Each row is a point on a tangle of strands that fork, close into loops and nearly touch. The rows are in no order.
In the rows, zero is written as 128.
Points whose rows are less than 97.5 apart are linked; no others are. Some points are linked to none.
turim: [130 102 172 157  98  91 117 112 153 151 163 118 153 146 168 103 130  90
 181 123 176 119 141 104]
soz: [164 147  77  67 105  95 105 132 132 128 135 103  59  81 131 114 169 103
 161 118 157 150 118 183]
vus: [107  96 202 167 143 149 115  75 151 115 151 143 185 147 107 169 122  91
 114 161 153 143 125 125]
tizo: [106 141 165 145  99 158 104  97 134 137 106 201  94 121 137 168 117 146
 135 175 150 193 126 174]
noku: [113  97 164 185 120 148 138 110 140 116 111 172 161 118  84 138  92 153
  71 154 102 121 133 107]
kogu: [ 81  71 183 165 118 130 179 153  95 143 126 140 170 167  77 133  85 158
 108 120 119 126 112  89]
ket: [ 61  96 130 159 117 137 173 140 120 133 127  74 156 130  93 133  97  97
 103  74 143  99 125  97]
Gud: [170 127 146 169 131 171 136 152 156  94 146 107 179 152 142  67 110 176
  99 108  53 104 102 130]
dosuf: [ 84 103 140 123 135 119 164 124 107 127 141  85 129 127 126 143 109 114
  99  97 143  70 130 105]
kuvi: [120  44 116 131 131 143 136 119 105 106 149 154 116 123  89 144  89  99
  95 166 146 177  84 194]
Tudi: [128 148  76  83 175 146  95 129  93 128 125  86  46  94 120 140 105  93
 116 132 135 100 111 143]
noru: [163 194  70  45 189  99 134 140  99 118 129 100 114 115 130 127 174  97
 174 126 137 148 111 121]
Fid: [177 106  84 110 151 119 135 122 100 127 140 125 110 117 131 144 130  84
 124 124 149 143 108 182]
negid: [ 99 101 174 150 114 140 133 124 107 159 112 194 125 150 108 163  80 172
 124 178 129 166 111 129]
sevus: [107  97 131 115 127  85 144 156 120 139 164 114 106 122 157 144  78 143
 162 119 155  51  78  91]
nedof: [192 121  75 143 109 109 131 133 119 139 135 139  88  94 176 125 111  97
 161 140 164 121 115 147]
Dadeb: [ 98 118 159 180  83 119 161 122  85 145 106 171 156  85  82 130 113 124
 106 120 144 130 161  98]
lurev: [162 128 106 103 155 149 100 141 118 112 127 163 127 137 132 133 158 115
 158 158 136 230 102 203]
mero: [153  83 146 129 173 149 122 145 138 110 149 127 173 160 148 140 109 185
 106 142  62 119  96 142]
tisa: [130  95  89 134 129 116 162 122  85 132 124 143  89  99 106 148  80 101
  95 136 138 113  94 154]
vasa: [137 121 157 166 116 150  91 132 136 131 123  77 160  93 139  67 125 178
  82 125  45 152 133 134]
gel: [173 170  64  83 146 145 132 130 102 124 105 127  84  73 121 141 157 106
 119 123 146 156 143 164]
ligad: [128 144 102 123 130 131 143  96 118 132 104 149  89  67  94 162 127 107
  67 131 143 112 157 154]
Mulog: [173 156 130 167 136 168 140 156 152  86 126 124 163 132 142  64 124 188
 100 119  52 113 125 124]
depek: [127 117 140 157  91  88 172 132  54 174  92 170 132 139  96 113  71 163
 138 136 143 112 112  72]
duv: [104 153 109  93 158 163  83 151  89 147 129  75  68 129 147 103 108 118
 130 129 115  68 157  91]
fuvir: [ 98 142 122 152  82 102 140 169 167 104 135 153 113 114 142 125 115 144
 173 115 179  60 126  70]
geni: [ 83 150 101  93 148 162 120 144 144 108 115  72 122 133 107 129 143 146
  60 102 122 105 177 122]
Kas: [141 113 133 103  81  80  87  88 158 137 146 134  63 109 135 126 162  78
 193 143 128 168  98 189]
nodeb: [115 140  71  92 153 126  85 147 110 131 129  94  35  90 136 132  93  98
 135 140 153  87 102 125]
Sed: [154 121 158 146  94  81 107 103 166 151 165 148 125 136 170 121 132 100
 196 140 164 118 107 118]
rilu: [141 109  83  86 103  88 116 140 131 122 145 112  59  97 141 120 126 108
 150 119 158 125  93 181]
Rosog: [111 143 117 128  70  91 141 171 151 125 128 167  83 119 158 113  97 174
 173 124 159  70 124  86]
Zegum: [ 46 107 201 125  60 111 132 115 129 154 138 116 111 145 141 115 148 132
 191 113 126 146 132 133]
bor: [150 182  92 129 158 184 146 143  80 116  99 126  98 169 132  99 109 165
  98 112  85 100 151 104]
nok: [119  74 133 158 101 144 146 118  78 150 147 177 123 120 116 150  67  98
 157 182 152 170  76 147]
Zaro: [121 117 121 167 103 101 152 141  96 141 130 135 114  93 148 126  80 125
 135 126 153  74 126  84]
ker: [185 118 100 113 166 145 140 119 113 116 122 140 132 126 128 158 134 117
 108 131 113 129 124 164]
Sidiz: [148 136 154 143 143 140 108 134 132 109 131  72 168  84 133  64 147 172
  97 122  34 132 118 140]
Zoko: [ 76  84 197 162  91 126 175 159  82 167 131 146 149 164  91 131  88 161
 150 134 139 154 116  91]
Musef: [ 78 136 129 130  71  94 123 153 197  94 136 137 117 123 134 119 146 134
 183 106 164  62 135  87]
rasit: [114  91 178 173 136 177 119  94 136 116 152 164 162 146 124 182  77 147
 121 196 122 141  88 124]
sada: [110 133 120 168  93 138 160 124 117 144  78 157 126 139 106 111 102 164
  71 121 131 134 189 103]
ripi: [104 173 101 114  75 126 116 134 129 146 121 102  88  91 162 102 142 128
 123 117 168 100 199 109]
Ded: [128  93 115 126 135 113 123 126 133 139  97 174 107 119  90 156  82 179
  64 163 102 143  94 151]
diti: [ 73  86 151 164  98 152 157 133 146 154 118 120 156 144 119 130 124 108
 119 106 155 167 157 123]
nogi: [188 183  75  74 184  83 148 125 111 112 129 125 132 110 108 128 180  74
 151 127 129 176 117 122]
lud: [ 82 117 132 174  87  96 142 146 144 114 139  86 154  99 124 112 116  88
 145  95 183  78 135  72]
pon: [122 113  91 140 115  85 151 143  63 146 115 134  81 115 114 127  38 135
 130 131 145  80  66  95]
magek: [128 190  97  71 213 133 163 147 142  59 109 101 156 139 122 108 170 150
 136 147  83 121 125  92]
sevuf: [165 151 108 167 123 176 150 158 137 106  97 139 154 166 137  86 117 188
  91 113  75 132 156 122]
detef: [137 126 121 100  99  74 118 128 209 108 145 147  98 158 152 145 149 123
 193 121 156  63 103 124]
linot: [111  82 141 160 111 155 129 161 159 135 102 121 155 174 125 106  91 200
  88 123  94 163 143 112]
sotof: [ 83 128 189 182 109 173 110 110 131 109 138 158 160 135 116 175  68 169
 119 192 139 164  96 105]
Lapa: [122 161 103 108 161 165 115 133 166  80 115  67 161 124  91 123 172 128
  72 102 117 122 166 121]
mopip: [ 83 103 178 139  61  84 143 164 119 149 144 152 118 110 125 116 118 164
 198 111 132 102  99  98]
Dilif: [160 139 133  92  97  71  88  87 162 154 151 129  82 106 127 126 185  81
 174 124 131 151 119 167]
Zukov: [108 120 133 155  95 100 149 118  75 155 103 194 129  75  71 145 101 117
 106 133 142 125 118 120]
Luk: [163 126 155 109 158  91 115 123 115 162 181 113 165 193 161 119 172  98
 170 108 137 148 129 116]
dar: [103  96 179 108 126 147 124 133 124 163 150 140 128 181 169 148 138 150
 158 125 136 161 133 157]
vono: [129 129 104 117 126 124 157 128  90 155 113 139  91 136 136 140 102 155
  94 116 127 104 146 124]
fusa: [105 128 135 150  81 134 154 124 119 163 100 157 116 120 140 116 124 148
 101 121 148 143 195 118]
vuzu: [121  91 194 176 151 172 100  85 157 102 153 138 182 131 121 165  96 126
 104 185 112 132 103 128]
viv: [ 95 113 175 145 109 160 118 134 134 152 113 176 123 164 147 140 111 189
 119 151 129 177 148 130]
gati: [148 182  96  96 164 147 133 167 135  91  96 128 139  98 126 115 170 194
 101 141  89 138 168 117]
Duku: [139 106 148 136 149 141 100 125 157 111 119 133 151 104 129 137 136 173
  72 142  96 130 148 147]
suno: [118 104 100 118  62  74 136 159 130 146 128 159  59  99 144 121  96 149
 174 132 144 109  73 142]
tov: [103 111 165 150  67  82 133 179 103 146 146 151 136  99 106 127 104 158
 180 109 152  82  98  83]
safu: [124 101 123 146  83  75 129 149 160 111 148 171 113  88 121 145 110 106
 196 137 162  90  64 130]
muve: [110 176  95 105 164 207 122 158  87 115 102  95  92 168 113  93 119 146
 105 106  85  97 167 101]
nubed: [196 149  87 116 134 101 126 144 104 148 141 130 113 123 196 115 139 116
 181 123 148 121 130 129]
Lozom: [110 124 123 160 113 109 130 130 147 111 144  69 139 117 144 112 111  78
 136 103 181  65 142  76]
roz: [183 185  60 101 181 166 143 137  95  88  85 129 102 100 107 141 150 116
 122 130 111 146 132 148]
dapa: [159 130 171 169 155 157  68 111 174  95 128 111 205 151 134 116 156 121
 118 147 101 176 143 117]
sena: [144 168 120  93 185 101 149 138 138  99 123 121 185 154 120 117 200 118
 136 123 114 166 157 101]
guzes: [186 139 113 171 126 164 149 101 141 106 111 173 127 120 101 114  82 154
  64 145  79  97 106 139]
Vup: [150 116 143 180 112 145 146 101 143 112 107 173 144 120  84 118  80 164
  61 149  88  98 117 115]
zafim: [120 100 128 128  73  76 107 105 145 129 141 148  80  82 129 124 140  76
 184 144 152 150  87 180]
dimit: [112 136  87 117 120 132 135 136 161 166 126  58 168 171 135 113 163  76
 126  65 154 160 152 125]
venod: [ 94 104 174 113  69  85 112 109 146 150 147 142  90 123 159 129 135 138
 215 140 112 114  88 149]
zefa: [ 93  76 160  95 137 112 153 145 108 173 145 150 110 158 130 158 103 176
 112 124 121 124 108 148]
molu: [ 98  78 124  78 114 100 129 123 125 139 143 139  74 109 103 149 127 113
 121 130 141 160  89 212]
tud: [143 172  94  52 184 132 128 143 118 113 118 113 135 111 115 158 187 139
 119 118 121 130 147 138]
Mivi: [114 121 111 122  77  77 137 159 125 146 125 165  73 102 148 123  89 167
 168 129 151  88  97 107]
zuf: [168 164 147 129 191 102  75 114 159  91 133 142 194 118 110 125 185 112
 131 171  88 194 127 114]
Sesis: [125 142 112 152 128 108 107 131 171 108 147  86 126 146 165 107 110  94
 146 107 179  63 145  68]
zeri: [114 149  67 109 144 146 136 163 169 141 102  69 191 174 127 115 181 106
 130  73 123 171 145 125]
bugi: [150  91 105 149 141 132 175 112  87 138 138 135 114 122 126 152  73  93
 108 136 128  90  90 139]
lolav: [ 55 116  96 131  83 133 167 159 129 171  91  98 125 147 106 108 103 153
  91  84 144 140 156 103]
bapo: [133 146  86 128 137 166 161 167 116 123 110  97 155 164 159 109 158 141
 121  90 118 145 185 117]
Sukop: [ 63  90 185 120  98 110 154 143  99 169 132 157 124 144 114 145 109 167
 144 122 134 137 114 122]
kol: [158 140 112 130 100 100 122 144 147 147 145 124 112 132 193 110 139 132
 178 114 167 100 153 108]
bubi: [162 102 137 157 141 169 175 130 122 111 133 141 146 184 126 120  80 173
  89 114  81  91 115 118]
zoli: [125 150  67 134 142 179 152 172 157 132  92  77 178 169 139 116 151 127
 127  78 102 153 146 125]
sabug: [135  94 173 167 127 135 127 107 138 149 155 103 181 201 147 124 135  68
 149 109 161 164 145 111]
vobu: [214 175  80 106 171  99 136 111 105 121 125 133 132 109 118 130 177  65
 146 126 141 171 132 142]
gomi: [104  95 178 175  90 115 124 107 147 154 153 110 160 156 153 106 126  82
 177 118 185 153 139 103]
geb: [112  60 132  97 130 123 122 127 117 117 153 140 101 132 103 150 119  97
 117 146 149 177  76 211]
Kaz: [108 157  86  85 175 163 103 122  94 130 117 102  49  98  95 151 113 112
  81 132 115  99 128 140]
zite: [196 177 100 136 177 157 152 130 129  76 100 148 163 117 133 113 162 139
 125 135  85 129 136 130]
bona: [133 118 149  85 190 118  77 159 154 114 140 122 169 120 143 139 168 183
 129 150  84 163  99 161]
lav: [ 75  99 170 126  85 114 117 103  97 137 149 165 106  95  99 160 117  82
 177 148 143 163  55 184]
pok: [168 102 131 160 145 159 186  93 103 120 144 135 136 141 117 149  81  98
 100 129 109  70 100 133]
bas: [116 136 158 153  85 149 123  95 113 158 121 193  99 106 152 157 115 108
 159 168 158 177 129 162]
naped: [ 73 114 105 132 118 151 159 149 135 129  96  97 126 167 105 119  98 164
  63  90 115 113 151 107]
Tepa: [144 133 125 128 151 139 100 112 161  98 120 114 127  79 103 131 127 169
  48 134  77  96 131 143]
Tak: [158 140 134 103 142 120 113 104 128 156 131 149 126 121 139 143 178 105
 139 125 143 159 150 162]
Vol: [130 198  97  77 208 174 144 148 133  54 102 107 129 113 106 109 155 157
 129 147  63 106 119 105]
Dabab: [101 131 173 120  86 142 127  74 115 136 162 148 104 165 155 171 103 106
 197 168 158 180  53 175]
ret: [146 136 179 172 146 182  65 105 143  93 151 111 185 158 172 143 107 163
 134 174 106 165  94 128]
nezup: [ 94 118 188 120 124 161 112 137 136 140 137 149 129 187 170 147 127 184
 145 141 135 179 130 154]
lazo: [161 147 121 145 135 121 129  93 134 132 137  99 149 128 129 120 162  67
 108  98 159 119 186 110]
Rif: [149 181 103 112 162 152 124 119 158  85 113  84 164 128  99 124 189 105
  89 101 127 131 183 114]
mosev: [ 98  91 154 143 108 137 149 119  90 161 129 193 126 132  99 164  75 139
 134 168 135 158  84 138]
vuriv: [ 87  98 139 154  77 111 171 167 104 161 128 110 123 147 148 102  85 147
 138  99 152 114 142  78]
Zet: [160 110 123 177 145 176 160 121 152 107 130  99 186 185 135 107 132  99
 110  92 114 131 150 127]
rimu: [113 118 174 121  94 119 105  73 128 146 170 137  94 158 153 154 117  86
 207 161 147 162  55 171]
Kisan: [ 82  94 107 152 132 149 169 128 162 132 115  58 160 160 105 136 121  85
  97  73 136 117 134 122]
tefo: [144 132 115 135  97 126 141 148 114 161 134 115 120 140 196 100 137 140
 150  98 153 122 183 112]
rofev: [ 74 134 116 102 135 120 137 118 110 127  97 135  95 124  76 143 104 163
  46 125 126  92 143 114]
vide: [115 112 143 165  79  97 179 153  70 164 106 138 133 139 106  99  73 161
 137 117 148 111 134  61]
zogu: [107  93 109 118 124  91 152 124  88 149  93 179 113 124  58 152  77 157
  78 144 125 137  70 144]
Varip: [ 51 148 127 104 104 103 142 125  97 144 103 131 102  94  79 135 116 140
  69 105 146  87 153 102]
Sona: [156 173 145 105 190  92  93 120 153 112 141 162 175 136 107 134 199 118
 140 155 108 205 128 117]
tuzem: [160 175  96 129 154 132  88 109 125 115 130  88  92  90 149 122 131  73
 143 130 164  75 150  96]
lunos: [161 176 102  56 139  76 101 134 136 143 157  96  99 130 157 118 178 116
 177 113 142 108 124 123]
velum: [132 211  93  87 176 167 134 137  94  98 108  90 131 130 125 102 173 106
 146 121 115 126 180  92]
Fusul: [185 125 132 168 148 176 160 101 134 101 138 135 170 161 135 125 128 111
 102 118 104 101 152 133]
Selip: [174 152  84 126 143 140 119 138 127 114  84 161 112 110 116 122 115 197
  71 144  76 139 136 141]
tig: [149 144 100 129 119 116 136  95 121 142 117 135  91  67 131 144 141  90
 105 127 164 111 147 151]
bupen: [166 197  85  56 171  82 118 146 104 132 142 101 111 128 154 111 177 106
 189 120 142 123 117 102]
Togum: [171  95 122 140 166 160  93 129 139 111 135 158 150 132 138 158 116 142
 119 171 102 167  89 179]
zeti: [142 138 106 116 118  93 116 148 173 121 152 133  96 139 182 139 124 132
 172 123 169  68 111 113]
mufo: [115 166 109 123  73 102 117 121 156 133 123 116  86  79 159 109 151 119
 141 122 171  84 180 112]
zarus: [127 143 113 115 160 149 114 123 153  98 116 112 114 106  88 145 121 167
  36 124  88  82 132 130]
bided: [ 79 155 109  94 158 181 106 145  86 141 113  88  74 164 112 101 102 135
  92 120 102  85 167  93]
Nide: [187 134 127 151 174 162  89 125 134  96 124 164 179 118 150 128 133 145
 142 188  79 176  98 154]
kula: [ 95  99 176 140  61  86 129 146 157 131 141 163 106 136 159 129 127 159
 226 135 124  96  97 110]
Raz: [195 149  98 141 138 146 122 122 131 106 100 162 113 114 113 108  89 188
  71 144  62 115 107 145]
big: [138 178  91  81 202 198 109 139  88 112 107 108  71 117  86 129 123 121
 108 131  83  96 131 132]
foge: [153 159 116 118 153 142 109 145 159  94 101 125 164 101 133 121 192 162
 109 142 101 156 178 130]
Bet: [117 115  77  86  78  81 119 149 127 134 137 124  39  98 139 111 113 138
 151 125 146 121  83 172]
Diga: [ 84 135 120 129  99  88 149 120  77 150  96 167 103  77  71 149 100 127
  87 116 144 106 121 121]
Sala: [131 141 128 132 163 122 104 163 176 100 111  93 212 148 144  85 182 148
 139 129  85 188 142 110]
Kag: [139 158 116 110 174 133 124 112 127 111 148  53 160 171 108 119 163  73
 103  77 131 102 148 103]
tunam: [ 90  93 159 159  99 146 151 151 128 162 107 157 137 178 132 116  97 182
 109 127 133 173 154 113]
rem: [103 127 142  88  85  80 109 111 170 147 158  78 120 139 144 106 175 106
 150  93 156 100 151 124]
silek: [198 145 131 168 161 167 123 123 139  99 115 159 178 126 146 122 146 144
 129 160  80 149 133 140]
Zum: [180 177 115 134 159 134 128  97 131 105 124 108 163 130 111 127 183  79
 103 102 134 135 186 116]
Riri: [151  93 163 192 121 186 153 107 118 130 141 148 173 177 153 131 103 109
 135 146 128 148 158 112]
mulo: [128  75 130  91 164 126 137 150 117 152 137 150 123 160 139 169 105 178
  98 132 102 132  95 161]
rud: [128 115 103 144  93  79 158 138  65 165 103 163  99 110 102 120  55 140
 133 137 150 115  84 106]
daz: [129 188  92 108 112 153 127 132 111 142 109 107  97 104 147 117 158 130
 112 117 150 118 206 114]
fabe: [115 105 147 151 122 138 124 101 132 137 109 192 122  83  98 163 121 117
  88 159 133 149 138 162]
susu: [144 177 106 105 183 117 132 134 123 110 154  56 172 186 111 110 173  70
 119  80 119 129 143  83]
mevug: [123 124 124 160 111 136 148 106 139 138 121  98 150 126 130 114 143  81
 106  97 163 125 190 116]
fumot: [ 70 128  99 111 143 176 135 149 140 113 108  70 117 170 101 124 110 151
  65  89 105  99 151 113]
mogev: [165 165 134  95 165 108 120 121 131 134 132 149 163 145 132 132 203 110
 149 127 129 176 159 137]
fupi: [152 139 112 138 122 149 152 143 109 145 121 116 139 155 175 106 147 138
 133 102 137 139 190 124]
Sefu: [151 100 144 185 103 164 177 114  97 151 123 158 148 148 148 127  90 128
 131 150 132 128 162 104]
Ral: [ 48 150 122 104  69  97 125 149 122 147 131 105  86  97 125 105 113 148
 134 107 151  71 147  93]
lofas: [160 166  85 105 150 142 127 150 122 119  93 148 112 116 126 133 140 192
  79 129  97 135 161 140]
tifo: [106  84 154 126 138 111 152 106 113 152 150 149 133 109 118 170 119 101
 122 134 145 109 115 153]
san: [165 155 105 159 128 177 164 131 107 116 100 141 126 155 136 107 118 159
  85 113 101 114 171 119]
bepo: [138 131 117  58 157 121 108 149 143 133 125 151 112 114 129 154 180 167
 128 133 115 180 121 191]
dimur: [116 201  93  71 194 158 152 145 110  79 109  81 149 150 114 109 178 110
 146 126 106 124 162  88]
mur: [139 173 112  83 197 143  81 124  97 119 152  57 108 138 132 119 144  76
 150 118 124  70 136  93]
gedun: [ 46 102 185 131  51 107 123 114 168 151 137  99 117 149 138 106 162 111
 192  99 141 140 133 129]
Bomi: [169 103  71 156 108 104 140 141 111 124 131 139  90  89 156 124  72  93
 146 149 172 107  93 137]
Sule: [163 116 144 114 117  95 102 107 130 161 166 140 115 149 176 130 140 101
 193 133 148 139 101 155]
gur: [ 99 149  97  94 152 141  69 153 124 140 133  99  54 100 145 117  95 115
 144 147 139  57 136  89]
gere: [123  70  94 129 106 108 153 136  78 118 136 152  94 112  89 124  74 102
  97 144 152 150  92 172]
Fuzub: [157 146 140 124 166 123 114 137 141  92 127  86 174  82 141  86 163 174
 111 139  47 133 114 132]
Guben: [137 126 154 101 117  92 104  75 146 161 149 142 107 113 128 147 179  87
 147 124 153 141 138 175]
Lub: [ 57  96 203 128  69  99 147 150 105 165 146 134 112 133 127 125 122 161
 185 111 130 127 115 118]
toma: [111 134 101 175 103 164 165 115 133 120  99 101 131 123 123 115 122 101
  84  96 146 115 190 108]
zap: [150 141  99  96 186 152 138 133  83 120 141  94  97 143 140 144 106 112
 109 106 106  77 102 136]
vin: [115  82 151 169 107 134 111 146 156 138 107 110 156 160 122  90  79 207
  77 129  71 147 125 110]
Rup: [139  75 121 142 104 124 139 122  94 157 150 157 106 124 146 134  88  97
 161 167 162 167  83 166]
zun: [ 54 109 157 148  51  99 128 124 168 148 131 100 143 106 121  99 158  91
 178  88 163 135 142 113]
nevu: [127 119 153  74 170 126  90 139 155 132 135 143 144 129 139 158 176 175
 122 134 105 159 125 175]
kevop: [ 73 122 195 182  73 130 138 129  92 148 118 170 161  90  84 135 123 113
 139 121 153 148 152 108]
nizo: [ 83  80 171 145 131 117 166 138  96 139 121 156 156 144  65 151  85 168
  90 126 115 108 104 102]
popu: [130 137 150 133 132 158  83 120 146 138 111 187 107 116 149 158 136 162
 114 171 131 196 127 177]
Mono: [136 151 108 133  95  90 117 102 143 137 124 142  92  57 143 128 142  94
 138 133 174  88 155 123]
kesir: [163 172  77  65 120 112 121 125 122 145 125 119  73  84 136 133 167 116
 147 117 155 149 139 178]
Nutu: [148 126 140 141 149 146  85 138 162 112 111 123 166 106 138 121 164 168
  93 139  94 148 164 139]
ripu: [131 106 135 150 146 157 129 132 164 124 127 102 190 178 130 118 156 111
 111  98 128 163 163 130]
votot: [165 170  92  88 207 143 117 123  85 117 139  79 105 129 133 136 132  78
 146 116 117  88 105 116]
Kife: [164  93 109 129 114 137 120 123 100 150 143 157  92 137 161 126 117 100
 169 153 155 189 104 192]
kir: [121 125 126 100  90 100 133 126 120 174 133 145  78 101 156 128 140 140
 154 122 141 120 137 161]
karas: [168 126 145 125 182 125 110 108 163  94 145 105 190 152 107 140 171 109
  90 113 103 122 137 128]
dila: [100 123 159 159  73 130 149 122 111 168 113 174 114 114 145 119 125 140
 140 131 151 153 178 124]
moni: [104 127 112 124 162 144 139 116 143 109 138  43 154 160 102 129 141  76
  84  77 137  98 150 119]
vavo: [125 114 163 125 138 153  91  90 144 127 150 163 135 148 135 181 126 105
 140 168 157 180  90 179]
Tubet: [164 157 172 150 173 126  56 107 162  92 138 117 199 121 129 121 169 121
 129 167  89 181 116 123]
betor: [ 68 103 116 142  82 120 181 165 109 179 101  97 117 165 117  98  92 156
 119  86 142 141 141  83]
rov: [ 90 123 118 105  92 106 123 130 166 156 144  62 142 157 135 108 163  88
 138  77 166 135 152 127]
suni: [131  90 167 119 176 131  89 148 155 105 147 102 183 151 155 128 146 180
 114 136  76 141 109 141]
Vur: [135 193  89  70 214 184 133 147 102  78 103 115 104 120  99 125 147 136
 128 137  70 104 114 124]
silu: [147 123 109 144 133 138 122 102 145 120  94 164 112  73  97 159 127 131
  59 147 120 124 151 161]
rilin: [166 150 132 115 172 142  88 122 133 115 127 172 147 140 143 152 164 120
 158 164 128 215 102 174]
denar: [140 101 147 169  94 119 164 127 104 154 142 144 136 114 161 126  94 114
 154 136 157 103 138  98]
pami: [ 67 125 199 156  90 136 124  88 110 136 131 177 143  90  97 163 135  94
 151 146 154 147 130 134]
gugig: [135 146 114 177 105 163 172 106 110 126  91 146 119 135 115 108  95 136
  69 114 120 105 179  98]
zug: [159 105 158 186 133 202 121 118 143 109 129 140 186 174 157 122 108 145
 128 158 105 161 151 125]
subi: [ 97 129 139 158  83  83 132 161  88 132 132 142 132  85 104 125  90 140
 145 105 157  69 109  67]
Kun: [159 114 160 140 145 114 119 116 131 153 170 108 181 212 157 119 150  79
 154 101 143 167 141 106]
zagok: [130 116 121 111 172 147 155 125  94 126 149  89 116 156 143 151 111 121
 102  99 116  71 124 122]
rut: [125 198  82 108 138 188 123 141 113 108 102  79 117 128 121 102 158 111
 117 102 126 123 204 105]
vit: [141 121 173 188 125 194  90 114 148 106 138 135 179 162 164 132  90 172
 125 180 106 162 119 115]
gafep: [186 167 113 121 196 121 151 126 153  66 111 134 180 107 123 106 170 136
 141 160  70 141  97 122]
meba: [127 122 135 106  93  54 101 105 202 121 157 134 103 119 133 137 159 102
 183 122 145  77  92 126]
vofad: [ 94 110 193 121  81  86  99  83 140 140 154 133  99 138 147 142 136 103
 215 147 129 129  70 151]
zag: [139 172 106  86 175 120  87 141 114 117 158  49 122 150 149 103 149  89
 157 104 141  79 141  76]
lobid: [146 156 115 110 141  86  99 137 161 121 168  66 130 161 158 111 145  91
 143 100 167  82 139  76]
nin: [ 76 114 206 151 118 140 122  82 129 130 146 158 156 128 111 167 126  99
 138 152 161 151 125 136]
Mepo: [132  87 117 116 158 112 106 132 145 125 118 142 114  99  98 154  95 176
  58 153  88 125  85 165]
fivok: [ 76 113 151 164  67  95 136 144 156 133 136 100 162  90 116 110 138  87
 167  90 180 110 135  89]
zuki: [ 87  86 186 185 113 140 117 124 148 116 117 148 164 115  88 127  85 172
  81 159  97 145 128 104]
zufe: [170 100  99 115 138 150 121 146  98 130 138 160 117 143 148 138 126 116
 155 152 138 206 105 198]
zaras: [171  93 111 140 159 156 124 126 126 126 123 163 138 124 125 157 115 128
 106 151 107 151 110 171]
disat: [148 171  90  61 104  81  96 142 174 130 144 109  74 125 174 118 171 145
 189 120 135  88 125 140]
mego: [ 97 140 178 152  71 146 126 102 120 165 120 169 106 128 165 126 133 137
 165 146 157 171 164 133]
liru: [103 121 153  92  85  50 103 102 186 129 162 108 110 114 130 128 170  98
 163 116 144  73 118 119]
godig: [109 139 111 104 151 117 116 118 133 125  91 131 102 125  80 137  92 191
  37 133  96  88 122 118]
Degiv: [125 116 168 154 144 155  92 106 166 118 130 126 181 169 138 133 152 110
 116 133 140 175 157 138]
vil: [136 145 130 111 180 114 117 152 172  93 123 103 210 159 120 107 197 139
 122 120  95 174 148 116]
bobak: [121  92 135 136 110  80 141 155 136 123 163 139 120 106 147 149  92 115
 173 131 167  62  72 107]
zod: [206 129  76 126 153 112 121 105 102 125 140 125 125 115 121 132 143  55
 139 132 153 167 114 162]
sen: [111  98 133 147  69  80 114 140 139 118 146 173 101  57 109 132 117  99
 193 137 152 116  65 154]
bofa: [192 193  95 120 181 158 142 119 127  83  96 142 141  96 112 135 167 122
 116 128  98 125 151 137]
forit: [ 99  94 142 136 132 104 162 124  97 134 102 165 142 132  59 152  78 161
  72 132 111  97  94 106]
lom: [142 111 165 107 128 109 122 120 128 166 163 126 133 172 176 132 151 119
 177 119 139 139 130 151]
beda: [117 105 128  61 124 120 111 125 145 143 135 142  77 112 117 153 167 135
 132 128 124 173 106 218]
Dibo: [159 104 144 177 130 174 181  86 125 114 137 153 151 138 114 138 103 103
  94 133 110  84 127 130]
lonul: [163 163 130 113 194 100 139 123 159  72 121  94 182  92 125  82 168 154
 135 159  53 136 103 110]

How many points has the smallest loop of links through each point below? Write 0 if it is on no loop.
rem: 13
zaras: 0
Sed: 8
muve: 0
Kag: 0
vuzu: 0

A piece is two or more points that can be reached from each other along the links. Count, over all rows, the pieces, the separate loops (a circle has one, a figure eight two, a Y none), the forks (points with three links) and the tips (points with one).
pieces: 7
loops: 2
forks: 10
tips: 20

A tip is a point with one link. Name the tips that can be reached along the links from each point below, in the order of the rows.
turim: vin, rilin
suno: vasa, Musef, disat
silu: Gud, pon, fabe, popu
zefa: Dabab, ret, mulo, susu, Mepo
zeri: Bomi
Vup: sotof, zuki
Dilif: sevus, mero, Sala

Name the points in between on the shortest way along the links from the first point to the second, in order.
sena, Zet: mogev, Sona, zuf, Tubet, dapa, Degiv, ripu
kogu, mopip: Zoko, Sukop, Lub
big, Mulog: Kaz, Tudi, nodeb, gur, duv, bided, muve, bor, san, sevuf
dar, mosev: nezup, viv, negid
pami, rasit: nin, vus, vuzu
